Each row is a point on a landscape with many peaks, with its height.
A climber steps from a point to whichever of its 2 nearest points has the largest rise for the distance, and stops where none of them is higher. Distance is the straight distance between rows; heights are no part of it.
J_591: [152 118 128 122 128 138 139 187 133 108 168  38 133 173  98 123 129 127
 118 122 119 125 134 144 135 131 136 161  95  82 140 182 115  90 121 128
  91 129 108 120 132 172 144 142 154 172 133 152  87  51  94 148 112 156
 114 131 133]  h=465
J_391: [108 164 173 189 160 133  60  84 124 115  93 161  84 186 123 130 179  93
 114 124 114 158 142  95 106 133 178 130 120 151 161 149 114  79  93  90
 114 108 106 163 152 153  89 126  79 162 104 130 131 108 160 124 172  96
 132 112 111]  h=328
J_26: [ 95 131 121 188 100 111 104 158 146 138 112  78 153 189 137 100 146 100
 119 155 131 152 101 123 158 155 126  91 141  39 132 185 131 141 142 102
 138 163 109 119  90 118 159  73 158 131 156 181 152  84 133 131 142 113
  59 148 124]  h=195
J_954: [122 155  86 119 186 117  64  72 107 114  92  82 124 188 133 183 137 129
 100 123 173 167 192 115 144 141 110 137 104 149 146 174 173 170  90 112
 127  90 185 144 133 105  92  97  85 171 125 136 111 106 156 119 150 106
  87 113 125]  h=386
J_99: [158 157  89 125  78 139 178 153  95 135 132  79 205  78 144 128 116 147
 122 133 160 120 165 172 145 102  90  99 183  95 143 117 157 148 156 149
 177 142 173 154 119 121 136 131 166 134 130 110 125 133  95 156  85 167
 131 154 179]  h=236
J_120: [ 65 120 150 130 155 116  81 140  97  96 146 139  86 135 131 148 126  85
 112 155 112 146 186 145  71 123 126 169  68 142 103 141 160 154 112 142
 166 147  92  85 139 185 161 154 106 160 182 135  93 170 108 139 196 111
 115 129  87]  h=58
J_581: [136 111  74 112 115 134 191  85 127  93 131 111 126 108 117 134  43 163
  64 157  81 118  71 123 133 129 123 163 195 170 124  60 146 187 210 120
 162 168 142  92 124  96 145 126 115 102 108 131 180 150 132  86  58 166
  80 159 113]  h=471
J_537: [120 110 149  55 163  76 156 103  86  86 139 165 133  72 106 145 164 103
 112 138 117 124 180 135 219 108 135 140 131 124 164 122 114 121  83 149
 161 108 193 163  90 149 113 112 177 128 115 149 124 152 116 132 118  70
  78 112 144]  h=91
J_714: [161 134  84  96 100 113 157 120 176 145 113  60 142 149 162 113 130 153
  70 153 122 160  97 119 194 167 169 107 128  84 184 135 136 126  73 107
 149 122 164 143  76  98  55  92 179  80 103 129 147  65 126  91  97 138
 120 154 133]  h=243
J_603: [112 150 176 140  94 163  59 141 157 149 125 160 123 187 124 157 187 123
 122 148 101 127 113  94  80 106 151 152  55 133 108 159 135 122 136  92
 119 122  66 140 101 144 119 116  87 133 120 141 116 143  86 122 176 153
 172 104  95]  h=29
J_553: [103  94 152 142 102  87 143 128 116  90 115 186 126 134 137 100 133  99
 117 147  77 107  88 117 171 140 180 135 133  85 163 133 109 135 168 132
 183 163 101 118 120 132 149  86 186  97 140 167 183 134  92 101 150  66
 111 122 128]  h=163
J_564: [168 110  90 103 132  94 178 125 110 105 134 138 171  95 135 123 102 121
 119 143 115 116 101 120 167 127 121 131 147  98 129  87 139 147 129 175
 141 129 151 102 134  89 107 110 167 115 146 116 117 142 134 139 107 143
 100 136 136]  h=454
J_701: [124 117  98 101  84 108 211  99  90 154 138 175 172 120  92  99 133 118
 114 148  77 103  92 147 180  94 121 151 189 111 157  67 117 159 173 137
 155 133 170 141 113 107 146 107 193  86  98 156 178 165  68 109  92 130
 131 100 154]  h=379
J_666: [163 133 131 111 101 158 144 135 117 100 138 158 131  72 142 142 131 169
 131  86 130  87 149 184 115 129 136 110 117 161 154  92 102  99 150 113
 161 137 165 178 110 121  87 164 140  82 106  87 119 156 107 129 127 117
 230 156 151]  h=306
J_850: [159 104 122 136 140  91 142 123 126  98 145 136 148 199 103 191 157 103
 114 147  81 150  99 111 187 139 145 184 120  55 152 139  77 130 129 143
 148 126 126 145  82 145 111 106 180 101  93 162 113  54 112 122 107 116
 118 144 102]  h=629
J_696: [121 112 142 130 125 158 128 122 136  98  95 129  65 144 127 109  93 165
 117 107 100 117 121 148 104 152 172 128 178 165 168 107  67 104 125  83
 107 136 152 166 117 176 129 143  94 111 117 103 182 110 169  93  93 104
 148 138 111]  h=623
J_800: [157 106 119 111 179  90 158 124 153 126 139  99 135 131 121 118  92  99
 195 139 131 150 113  94 144 147  95 121 143 108 106 129 125 109  81 175
  77 100 131  79 159 110 162 129 125 149 167 138  91  91 202 149 116 146
  62 109 124]  h=366
J_520: [106 105 141  99 115 115 115 143 135 168 126 173 145 109 127  89 168  93
 117 171 103  90  84  79 141 113 159 114  83 107 109 138 153 127 111 136
 134 139  74  93 127  85 117  89 147 113 171 125 146 192 108 118 172 125
 123 105 132]  h=441
J_555: [ 92 139 179 136 110 117 114 170 127 103 169 126  98 115 139 115 144  93
 136 131 141 134 180 171  56 133 116 137  60 119  99 159 137 114 123 148
 145 168  51  89 177 168 145 181 104 175 152 146  71 128  89 172 176 133
 149 162  87]  h=83
J_359: [137  95 135 133 143  67 192 105 125 116 112 184 107  93 132  75 119 108
 157 141 119 125 102 135 204 154 161 101 169  78 145  91  75  71 106 170
 134 150 160 146 118 111 109 122 181 113 124 131 154 118 170 130 111  87
 103 136 119]  h=425
J_410: [167 116  86 176 115  97 156 156 119 112 119 187 173 113 138 133 108 116
 178 117 179 141 136 158 111 105  96 112 131  99  94 103 132 152 176 188
 150 158 113 100 184  94 138 152 162 124 122 121 103 146 113 155 108 148
 182 148 145]  h=576
J_441: [153  81 111 115 175  59 167 119 129  97 132 163 126 102 128 108  76  77
 164 148  95 130 101 114 159 133 111 137 138  87 108 113 127 129 133 220
 132 135 125  76 158  80 168 127 157 119 182 129 109 127 174 156 122 134
  66 132 123]  h=408
J_148: [129 149  99  60 119 172 140 119 174 194 133  97 142 113 146 124 129 188
 124  93 128  98  93 114 140 118 117  91 184 176 149 123 154 113 118  72
  85  74 191 147  93  99 131 126 118  91 113  99 177 155 124 125  84 144
 151 117 165]  h=302
J_258: [103 142 159 160 167  91  72 114 128  72 125 118 104 178 127 136 173  59
  77 142  96 182 150 132 124 155 170 150  84 120 175 176 122  91 102  96
 146 130  90 142 136 169  97 107 105 164 150 172 111  90 117 129 179  92
 102 136  97]  h=369
J_576: [140 115 107  96 195 142  91 100 110 125 143 103 106 162  95 196 133 153
  99 113 115 128 102  79 141 127 122 216  77 189 140 105 111 152  98 110
  89  61 136 139 122 134  92 108 105  99  87 117 112 120 128  91 118 104
 125 112 125]  h=179
J_166: [135 177 169 156 122 116 149 129 111 179 134 155 128  87 126 116 176  77
 230 109 179 137 165 138 143 118 104  74 142 140 104 124 106  53 103 145
 108 101 128 161 148 138 127 117 119 144  88 128 117 144 153 188 142 109
 157 100 166]  h=822
J_461: [139 125 106 118 138 151 126 153 136 139 131  95 122 164 125 176  81 141
 154  90 145 138 129 103  61 105  70 160 114 151  96 111 136 165 155 150
  84 117 105  77 159 154 178 165  88 149 127 118 107 125 144 126  97 175
 131 121 109]  h=763
J_318: [107 150 158 102 111 163 107 157 173 175 134  70 113 127 148  97 156 147
 120 108 129 110 130 107  94 134 132  84  98 145 115 180 157  87  89  97
  69 110 115 131 132 139 122 135 100 159 146 117 131 110 120 123 148 148
 147 117 147]  h=397
J_87: [133 143 155 120  82 168 148 159 152 159 135 108 121 147 107 109 161 142
 148 105 117 101 107 139 100 131 157 103 120 129 137 143 100  71 129  95
  99 106 117 169 120 153 124 139 121 119 103 119 138 114 101 145 118 136
 185 129 146]  h=342
J_22: [127 124 114  72  96 145 175 115 121 156 132 160 142  91 110 105 133 157
 128 109 100  79  80 128 144 107 130 132 190 150 158  71 121 117 123 104
 126 105 178 153  98 112 125 124 141  84 102 117 173 189 101 115 101 130
 149 112 161]  h=338
J_975: [105 136  96 139 128 153 100 118 138 157  99 164 115 102 141 132  62 179
 158 110 163 127 142 123  70  93  93 102 183 169  89 108 172 191 165 124
 114 132 141  91 167 106 188 145 105 125 147 115 164 172 159 117 111 159
 113  99 124]  h=548
J_157: [ 98  89 113  88 104 146 150 127 132 147 128 124 119  88 131  76  85 164
 107 132 101  86  75 112  93 121 130 139 162 167 120  85 167 153 179 109
 113 155 123  80 140  99 168 157 113 127 177 111 155 177 112  96 105 171
 108 117 132]  h=299
J_751: [178 127  99  62 100 157 167 150 167 165 153  55 181 110 160 103 121 178
  90 105 128 103  84 107 131 139 116 106 107 139 134 132 152 116 118 123
  94 116 142 108 118  85  94 145 140 113 132  93 108  97 104 123 104 171
 154 152 150]  h=286
J_6: [104 115 150 152 170  98 108 129 120 105 117 169 102 163 118 137 135  50
 163 161  89 147 111  89 154 135 131 146 114  94 127 144 112 121 109 154
 130 119  84 108 122 133 178 104 116 154 164 157 123 130 168 152 155 102
  82 109 107]  h=124
J_401: [ 81 103 118 153 129  94 123 150  99 121 136  86 171 141 121 125 133  99
 131 167 126 149 133 126 185 127  99  99 135  60 118 176 165 171 142 153
 143 135 134 111  96 126 193  78 172 155 164 183 115 123 134 157 125 123
  27 125 145]  h=169
J_184: [134 109 104 155  75 164 163 143 178 153 117 150 133 108 147  84 109 178
 160 123 124 107  83 176  91 136 148  63 165 118 112 104 121 117 187 120
 118 165 146 142 128  94 136 169 135 109 131  99 179 143 116 139  80 166
 217 151 130]  h=458
J_464: [109  98 174 119 111 103 154 179 125  91 159 107 123  89 115  81 140 100
 128 150  84 110 137 150 112 128 142 134  91  83 112 152 121 113 146 151
 129 170  71  85 148 172 166 144 140 179 172 151  99 131  89 154 152 132
  89 135 114]  h=115
J_826: [ 99  96 125  94 180 121  71  85 123 121  92 115 101 197 117 179 155 131
  89 147 122 150 108  67 137 144 144 172  76 169 171 133 136 167  85  85
  87  84 149 153 113 132 116  70 110 126 116 144 148 137 138  86 125  97
 104 109 112]  h=165
J_140: [119 125  95 130 102 115 156 114  87 156 122 200 173 146  87 151 131 111
 157 144 133 112 111 124 154  67  90 129 194 118 116  94 118 187 162 145
 140  99 164 132 123 116 175 107 161 107  96 150 166 195 118 135 101 112
 116  72 148]  h=432
J_192: [124 109  99 115 134 161 128 109 133  97 105 101 123 139 127 177  74 173
  68 166  89 135 102 109  86 121 102 156 124 167 104 104 162 226 183 118
 151 168 128  93 122 119 166 109 119 105 135 115 150 142 130  99  81 175
 110 157  97]  h=464
J_600: [ 96 160 162 134 142 181  79 121 120 144  89 163  63  97 139 122  91 197
 138  94 137 114 150 121  66 113 126 127 151 193 109 112 144 167 154 101
 103 126 132 139 136 163 166 170  71 128 142 103 144 168 159 107 139 134
 139 106 109]  h=624
J_750: [105 160 144 141 110 128  78 117 106 120 132 140 164 145 128 161 196  98
  80 143 153 146 168 132 162 112 122 126  82 114 143 146 136 153 109 110
 178 127 117 157  61 120  61  89 151 103 118 152 108 159  88 120 176 112
 157 127 136]  h=203
J_611: [150 151 114 142 136 134 110 118 136 157 108 137 134  76 180 103 121 140
 174 102 204 131 181 143 120 137 114  57 153 145 108 134 154  89 109 128
 125 137 159 142 144  82 114 129 130 142 146 113 125 132 179 122 153 119
 132 143 154]  h=473
J_181: [159 142  84 155 119 124 106 130 147 137 125  93 163 234 106 214 147 114
 108 176 110 163  99 105 159 128 122 185 107  56 120 157 119 175 130 116
 149 121 111 133 100 102 115  73 160 114  78 154 109  58 105 112  94 151
 124 134 109]  h=577
J_961: [121 191 169 173 107 124  76 133 127 145 146 136 137 148 128 136 203  81
 111 120 179 155 171 180 144 129 134 104  83 112 138 159 112  73 115 113
 141 127  86 181 108 116  47 116 114 112 101 144  91 119  88 161 170 109
 183 164 127]  h=226
J_77: [133 128 171 107 163 124 110 125 147 114 152 161 120 114 135 129 170 118
 110 132 105 119 123 108 118 150 152 155  72 164 138 137 114  86  71 118
 127 112  89 130 137 134  72 133 100 118 131 120 111 134 112 125 189 108
 149 135 121]  h=262
J_35: [112 123 161 166 179 134 110 126 123 128  96 140  61 166 121 124 112  82
 178 139  96 151 118  76 103 151 133 152 160 139 114 111 101 119  89 129
  98 105  85 113 159 155 183 132  66 150 145 133 128 111 207 133 139 124
  91 111  96]  h=100
J_538: [171 133  82 149 124 135 137 154 163 130 113 147 157 129 150 154  86 159
 150 110 160 152 109 126  86 119  93 117 116 127  88 107 131 164 162 162
 128 147 110  93 160  97 149 162 123 118 120 106 117 109 138 138 102 189
 173 159 104]  h=658
J_281: [129 140 150 124 146 192 114 125 129 127 141 126  71 135  95 155  91 183
 115  81  95 102  93 109  81 108 132 197 117 198 112  87  73 143 163 106
  81  99 103 133 134 170 139 178  75  89  81 106 123 117 128 105 103 140
 167 123 112]  h=215
J_128: [170 119  74  65 123 123 153 113 173 129 125  69 161 110 174 116 103 186
  64 135 122 126  73  99 157 162 158 133 114 134 151 105 155 140  92 119
 142 131 142 113 102  69  60 118 134  85 116  99 116 100 132  91 112 163
 119 158 127]  h=261
J_78: [119 134  77 141 137 132 136 104 119 121  99 156 147 166  96 184  89 137
 144 142 152 140 121 135 147 105  86 119 213 148 117 115 110 186 136 126
 131 109 167 135 122 119 163 105 115 116  84 129 176 144 174 126  75 123
  96 112 120]  h=485
J_624: [137 139  76 136 122 144 109 124 129 148 110 147 171  87 172 138  82 168
 127 127 178 117 160 130  88  88 108  87 147 139  85 136 209 191 149 146
 175 148 140  89 164  93 149 123 139 127 148 107 137 170 130 120 138 162
 124 114 160]  h=521
J_608: [148 123  97  94 149 122 165 128 108 140 133 102 143  97 119 128  76 149
 172  83 174 128 146 132 128 113  66 128 196 162 114 105 135 134 126 138
  82 102 180 112 151 124 175 156 115 180 132 121 131 128 168 144  88 124
  88 105 147]  h=581
J_762: [112  97 138 115 118  88 165 155 101 102 161 107 162 120  96 101 144  97
 116 155  72 119 124 133 167 120 128 136 116  64 144 141 128 145 163 162
 136 155 144 115  93 158 167 104 181 150 149 177 123 125 100 144 125 121
  64 119 141]  h=145
J_906: [103 114 161 111  82 145 113 156 149 142 134 155 126  83 142  68 147 130
 111 148 109  81 129 138  99 120 163  98  99 134 117 129 159 121 148 114
 140 174  88 107 131 114 126 128 143 128 168 126 150 177  88 103 168 133
 153 131 147]  h=388
J_419: [163 133 120  79 102 156 158 170 123 121 156  52 163  87 161 124 110 155
  86 112 137 102 157 154 101 132  98 124  96 145 127 131 170 133 128 130
 141 155 133 100 119 134 118 175 140 164 158 105  97 105  74 146 137 177
 162 164 143]  h=324
J_655: [160 179 131 152 160 115 106 145 157 162 154  85 153 152 150 133 145  91
 181  92 198 165 174 110 128 143  89 103  80 116  94 177 147  84  81 160
  80  86  96 107 167  98  96 136 112 145 120 130  78  82 144 161 168 139
 138 115 125]  h=283
J_313: [110  93 117 143 123  71 131 105 111 104 121 160 135 105 150  97 112  92
 106 161 111 109 123 130 185 134 169 110 141  83 129 156 163 158 159 156
 190 151 133  92 143  88 155  88 191 118 170 139 136 138 137 109 169  81
  61 126 158]  h=139
J_306: [102 152 127 102 145 131  81 123  94 115 116  89 118 167 129 166 131 130
 123 113 164 139 199 125 104 119 108 147  99 165 121 163 158 148 106 124
 110 111 162 130 129 176 139 130  87 175 139 132 120 142 139 136 142 101
  99  98 118]  h=422
J_748: [126 122 140 135 108  95 122 119  97  80 125 181 149 130 117 143 165 105
 104 155 112 127 132 137 169 115 140 139 102 101 154 126 100 149 140 145
 200 145 116 133  91 123  97  97 190  92 127 154 137 154  90 116 168  90
 134 143 125]  h=184
J_360: [124 158 176 173 155 155  78  90 154 121 113 196  94 128 141 118 180 134
 123 120 124 145 121 126  98 138 174 115 101 175 145 136 101  73 110 106
 124 122  99 179 143 143  76 143  74 112  95 102 120 133 132 124 181 108
 203 133 104]  h=294
J_569: [176 112 111 183 147  97 110 118 147  90 145 175 106 199 119 163 124  87
 150 143 114 154 107 139 153 150 158 185 117  56 125 141  54  79 133 148
 130 136  94 152 135 140 102 148 130 116  87 130  95  39 135 130 123 111
 159 159  72]  h=571
J_934: [150 106 156 184 172 105 141 108 138  81 153 186  98 150 130 130 157  91
 137 137 111 155 128 161 145 178 177 152  99 109 153 126  46  48 104 136
 149 136 105 179 152 156  56 161 117 127  87 124  99  65 131 139 143  93
 190 163  87]  h=524
J_660: [110 154 153 142  80 149 110 167 106 104 137  99 119 155  98 155 152 123
 121 112 125 122 169 175 126 122 147 123 117 127 159 150 107 102 140 103
 141 130 134 175  96 184 122 122 144 137 111 147 137 120 100 143 133 121
 149 130 142]  h=300
J_482: [139 129 203 152 144 135 175 152 129 125 156 163 101  96 111  99 160 103
 207 142 102 139 123 123  94 143 138 154 112 140 110 126  80  74 109 156
 119 122  72 123 174 167 144 171  95 165  96 112 106 135 142 170 146 132
 168 119 127]  h=579
J_406: [111 160 119 141 133 109  81 138 128 134 122 137 146  88 188 124 111 125
 123 116 201 135 204 166  92 117 105  74 114 140  93 163 186 144 118 151
 160 164 114  99 155  89  97 139 126 153 165 121 105 145 127 139 174 127
 138 149 129]  h=460
J_772: [140 159  81 106  91 140 170 123 109 127 112  54 165 129 139 154 123 157
 104 132 158 136 166 165 176 126 116  98 200 103 173 145 140 144 104 100
 165 110 196 178  79 129 119  84 166 126  96 127 150 107 123 131  76 134
 110 137 170]  h=207
J_221: [107 120 167 122 162 165 115  99 130 143  94 157  56  61 131  70  78 188
 141 112 120 111 101 123  91 137 166 116 186 193 127  85 107 108 116  89
  96 111 139 144 138 145 158 160  74 111 136 103 169 142 191 104 124 101
 128 118 124]  h=707
J_807: [137 135 122 149  91 107 186 152 126 124 147  84 158 107 126 116 161 125
 100 132 144 159 137 170 199 147 132 101 124  31 167 151  87 109 105 145
 153 134 144 166  76 103  80 114 195  96 119 140  90  74 110 146 112 136
 119 172 154]  h=575
J_275: [158 171  73 150 184 137  53  76 144 131  81 101 137 157 178 169 101 160
 115 107 178 160 151 108 127 145 110 103 141 171 125 152 163 151  90 121
 116  99 166 139 148  84  84 127  90 130 122 110 111  96 181 106 151 128
 111 131 111]  h=357
J_547: [140  92  95 103 119 112 180 110 123  65 119 111 117 115 125 120  61 154
  84 129  97 116 109 164 143 148 130 153 198 135 176  91 110 157 162 128
 155 169 162 113 121 138 145 122 145 124 119 128 173 112 135 102  66 132
  86 162 114]  h=511
J_558: [152 175 124 140 114 144  83 144 145 158 134 119 116 127 181 150 116 170
 148  59 186 136 178 124  72 108  78 129  54 183  89 143 161 117 147 149
 102 118 113  97 169 158 142 175  95 121  96 110  78 114 112 153 162 155
 203 120 101]  h=260
J_951: [135  99 132 106 139 100 150 114 113  65 111 128  86 140 112 127  95 127
  98 121  96 134 132 146 154 148 169 153 156 128 190 113  74 109 121 112
 137 144 158 150 105 190 124 122 138 134 123 137 172  96 149 102 106  92
  92 132 110]  h=561
J_635: [126 129 116 120  79 122 180 130 107  99 119 101 148 108 108 132 127 147
 101 112 109 115 147 183 183 130 140 115 206  99 190 122  91 122 154 105
 175 139 210 176  59 161 138 109 202 106 100 163 178 118 106 129  82 114
 116 144 154]  h=185
J_618: [134 125 111  81 136 140 169 162 106 138 163  52 145 126 104 140 101 134
 156  84 134 120 149 107  97 104  52 161 133 163 116 108 154 138 138 142
  64 102 145  94 154 182 181 179  92 184 140 125 107 119 128 146  82 154
 103  87 147]  h=661
J_688: [ 90  93 147  96 115  85 131 106  99 134 162 160 149  55 126  97 146  78
  88 150 149 100 187 165 190 114 153 108 120 107 134 156 168 147 139 141
 194 141 134 117 128 101  99  92 190 118 155 140 114 178  84 104 173  74
  71 115 189]  h=120
J_198: [109 122  99 141 156 140  66  96 114 104  76 114  93 182 132 203  97 150
  78 154 117 152 139 116  85 141 112 161 100 159 114 135 148 224 133 106
 135 135 134 117 116 126 157 109  99 134 148 123 131 140 157 104 115 142
  90 133  92]  h=505
J_129: [120 118 119  70 124 111 139  98  80 113 139 161 154  61 122 128 139 122
 109 120 157 108 186 159 179 100 142 124 138 140 151 125 165 134 104 127
 186 125 177 148  99 122 102 108 170 131 135 120 130 179  98 114 145  75
 120 116 172]  h=105
J_51: [144 137  72 140 129 133 140 115 125 127 119 105 166 213  92 222 106 122
 121 149 129 151 114 117 137 111  77 160 151 112 111 130 106 186 154 145
 134 105 133 138 120 124 145  87 139 123  66 134 129 112 151 131  67 159
 109 124 116]  h=529
J_202: [ 82 149 177 150 102 146  91 170 158 190 113 103 128 107 124  82 182 100
 174 147 155 121 145  98  99 124 128  56 114 123  98 172 153  86 105  91
  95 134  79 123 129 126 140 113  99 182 151 162 148 142 144 160 165 132
 118 112 135]  h=462
J_876: [172  97 108  62 122  92 215 124  91 109 191 124 171  53 115  77 114 131
 110 125  85 100 117 140 165 115 104 154 148 119 150  87 135 123 152 180
 118 151 168 115 140 121 114 161 156 140 157 117 106 144  66 137  96 160
 111 129 158]  h=407
J_287: [109 140 187 153 125 182  76 137 183 150 112 156  69 178 117 115 152 155
 119 144  89 128  83  81  65 129 175 146  95 139 113 144 117 130 139  94
  90 121  54 129 139 157 154 150  71 125 136 126 134 117 129  97 143 161
 172 112  83]  h=51
J_367: [150 141 114 111 138 177 104 118 144 145 141 127 119 168  92 178 126 183
 117  89 106 108  97  99 126 106 115 156 137 180 125 102  83 135 143  95
  83  77 141 148 110 136 109 125 113  73  63 105 138 123 121  88  87 146
 168 105 135]  h=196
J_759: [120 130 102 157  91 117 122 121 170 151  92  79 156 190 151 107 137 133
  93 157 129 168  71 112 175 157 165  80 166  61 151 169 120 133 114  99
 142 141 144 142  87  98 103  78 164 104 107 136 177  64 146  97 120 130
 103 155 111]  h=221
J_746: [ 82 100 102 122 164 124  64  87  89 129  83 156 118 155 126 177 119 113
 122 169 138 132 140 112 117 116 114 147  98 149 115 132 192 219 128 130
 168 122 150 107 118  95 175  76 106 137 160 130 142 196 153 121 143 103
  79 106 116]  h=551
J_637: [153  89 167 180 170 106 175 129 120  81 139 189  78 112 123  99 121 119
 165 135 112 138 111 150 125 163 165 176 121 140 128  90  48  79 121 158
 144 154  96 140 161 166 119 173 103 134 109 102 108 113 154 145 132 100
 167 153  98]  h=506
J_452: [164 102 112  77 101 139 201 154 107  99 172  72 153  83 118 102  95 146
 115  94  99  93 123 154 112 126  90 159 144 158 144  86 137 111 161 144
 112 158 155 117 136 159 143 187 129 161 154 102 108 108  74 137  99 174
 139 163 142]  h=365
J_987: [141 192 145 194 133 132  97 119 147 181 154  89 128 138 148 103 178  79
 148  89 205 166 175 167 152 158 110  74  98 107 121 168 147  49  92 122
  97 108 102 157 150  88  38 128 116 128  99 137  79  67 131 164 147 100
 168 148 145]  h=252
J_123: [ 70 147 166 145 123 159  78 123 125 148  91 156  85 109 145 102 141 127
 168 141 149 117 162 107  68 114 138  91 149 164 104 137 160 129 107  95
 112 131 108 128 152 145 164 127  86 174 162 126 161 177 171 123 157 122
 111  86 126]  h=542
J_294: [135 171 197 188 144 144 125 118 135 169 137 138  99 133 125 108 170  97
 229 118 143 151 136  94 104 142 135 120 135 173 118 148 109  43  92 129
  93  88  91 142 183 163 127 141  87 164  68 112 113  96 164 163 152 114
 160  87 137]  h=689
J_320: [145 166 105 124 136 146  60 127 154 124 136  87 137 172 153 182 125 157
  99 103 141 138 153 122  80 130 103 162  63 149  94 158 152 151 121 127
 124 113 112 101 150 118 106 147 101 119 121 117  73 102  94 124 161 162
 163 137  94]  h=297
J_244: [146 149 119 141  61 135 141 164  77 102 144  79 174 130  87 153 141 134
 119 113 151 126 177 198 135 102 100 126 141 105 141 130 120 139 169 137
 163 141 161 159  84 171 139 134 162 135 108 142 110 143  80 173 111 150
 132 135 158]  h=268
J_232: [ 96  73 137 111  71 131 155 137 141 135 124 145 108 106 141  39 115 139
  99 150  81  74  87 140 115 134 195 111 145 117 131 110 151 116 191 106
 144 170 103  87 165 106 160 133 155 121 167 136 185 162 103  88 136 126
 124 114 154]  h=341
J_997: [134  87 136  78 144 136 162 135  99 125 149 135 109  71 115  99  97 139
 101 120  74  87  70  97  73 113 121 198  99 164 119  59 154 147 148 143
 121 143  98  69 148 128 149 180  96 112 180 109 110 170  90 111 127 159
 132 141 116]  h=269
J_79: [ 93  85 109  88 134 111 120 111  98 164 122 159 151 127  95 133 144  96
 131 169 115 106 105  78 152 105 118 144  98 129 114 108 172 187 135 144
 139 107 137  95 120  90 152  85 146 126 156 131 139 221 103 114 146 106
  89  83 150]  h=497
J_112: [125 101 131 179 110 146 160 128 134 129 107 192  86 102 143  90  96 157
 193 108 133 112  99 170 109 148 171  67 170 133 120  86  85  85 154 108
 121 149 154 184 137 124 117 169 113 114 126  91 167 143 155 137 100  91
 222 135 122]  h=531
J_739: [155 121  86  97 161 131 138 100 141 133 107 108 135  64 172 100  57 172
 138  97 187 131 127 134 120 144 103 106 191 161 108 119 166 132 103 132
 124 132 174 105 141  88 130 146 126 144 152 100 133 129 196 120 122 128
  95 144 143]  h=523
J_363: [118 122 159 127  96 139 138 132 114 125 129 211 118  75 131  98 160 137
 133 131 124  75 141 165 120 123 179 108 120 142 145 116 119 102 156 115
 166 156 118 160 128 126 107 121 148 100 133 108 157 186  95 112 148  99
 183 132 159]  h=343
J_215: [123 113 169 124 149 172 139 138 108 111 136 156  70 118 107 144  79 151
 111 114  79 109  87 118  52 108 134 206 110 167 110  64  85 166 159 139
 114 137  79  96 145 169 175 203  78 107 147 117 108 138 134 120 110 163
 151 151  91]  h=239
J_945: [166 122  99 133 108 121 164 154 143 132 154  37 156 158 123 119 115 139
 129 118 131 132 127 159 179 149 120 111 158  67 144 152  92 111 117 134
 101 133 163 140 132 142 112 132 180 135 105 118 111  37 122 143  78 156
 118 140 149]  h=520
J_864: [140 112 138  80 159 118 124 140 129 109 150 149 135  79 142 124 120 142
  99 125 114 110 110 104  96 142 120 167  71 163 103 108 147 128 110 141
 133 130 105  85 152 121 103 156 109 109 161  99  90 172 101 139 178 138
 142 151 112]  h=242
J_891: [ 97 120 150 169 154 172  79 129 191 169 104 153  72 194 117 114 104 141
 149 138 111 148  62  79  80 134 147 127 153 132  81 129 102 134 126 103
  60 114  75 107 143 132 175 147  67 112 139 130 161 113 188  97 117 144
 113 108  73]  h=75
J_214: [103 105 127 125 138 117  99 120 125 145 105 134 133 210 111 158 157  93
 138 162 108 141  85  64 161 130 123 144 108 100 137 149 121 151 104 106
 117 105 128 121  95 112 142  69 119 121 135 151 145 130 156 117 132 113
  91 116 111]  h=147
J_766: [115 147 145 178  98 101 174 147  94 143 153 154 138  75 118 101 187  87
 132 127 165 141 159 190 206 137 125  79 142  45 149 135  88  94 132 155
 160 141 139 177  85 114 102 106 202  88 126 157 109 128 112 157 117 106
 108 151 168]  h=625
J_46: [ 97 165 180 137 147 129  89 102 119 134 122 134 102 103 146 126 154 106
 156 112 162 142 194 115  96 122 104 110 105 185 106 149 159  96  83 126
 119 118 111 136 159 151 126 139  65 179 135 124 109 153 157 152 190  95
 126  99 113]  h=475
J_503: [135 109 137 148 167 115 104 139 139  87 145  84  88 205 104 141 134 102
 107 144  78 154 117 121 137 152 176 190  91  97 157 187 102 106 100 110
 100 121 105 136 143 173 128 120 126 164 137 155 110  52 124 103 127 108
  98 121  92]  h=411
J_433: [106 130 109  71 109 170 125 130 142 196 144 113 181 132 112 158 142 172
 120 130 130 105  95  84 115  91  82 121 131 173 113 108 174 170 154 102
  91  84 156 118  90 111 149 118 103 123 120 112 163 204  96 141 101 159
 148  91 157]  h=265
J_189: [169 141 139 146 149  96 142 177 150 158 144 129 150 143 114 130 124  72
 232 108 179 171 138  92 117 126  84 102 110  81  86 135 113  91 118 172
  82 102  95  93 168 115 158 141 118 152 135 157  93  93 162 175 126 164
 121 102 129]  h=322
J_488: [127 163 173 173 100 110 173 151  96 182 164 142 136  46 101  99 199  78
 182 102 181 123 184 186 170 114 109  70 136  87 108 138 123  77 124 155
 123 124 113 175 110 125  96 110 154 125 117 144  91 168 121 185 128  91
 132 121 179]  h=703
J_55: [147 175  81 151 138 152  55 107 180 113  98  70 139 165 168 174 119 198
  67 129 141 154 154 132 102 141 129 124 102 152 117 161 159 173 128 112
 138 137 142 140 124 109  77 123 119 121 114 108 109  75 118  94 136 154
 162 145 114]  h=325
J_669: [128 125 154 170 134 120 136 111 146 139  96 195 107 119 129  98 146  98
 168 145 148 129  87 120 147 143 157  84 161 114 119  97  84  72 101 126
 122 140 134 162 130 113 103 122 127 107 116 111 163 125 176 119 142  98
 165 126 115]  h=469

For each start below, name the point where the climber stops.
J_555: J_564
J_772: J_221
J_77: J_166
J_750: J_564
J_148: J_850
J_320: J_221
J_635: J_221
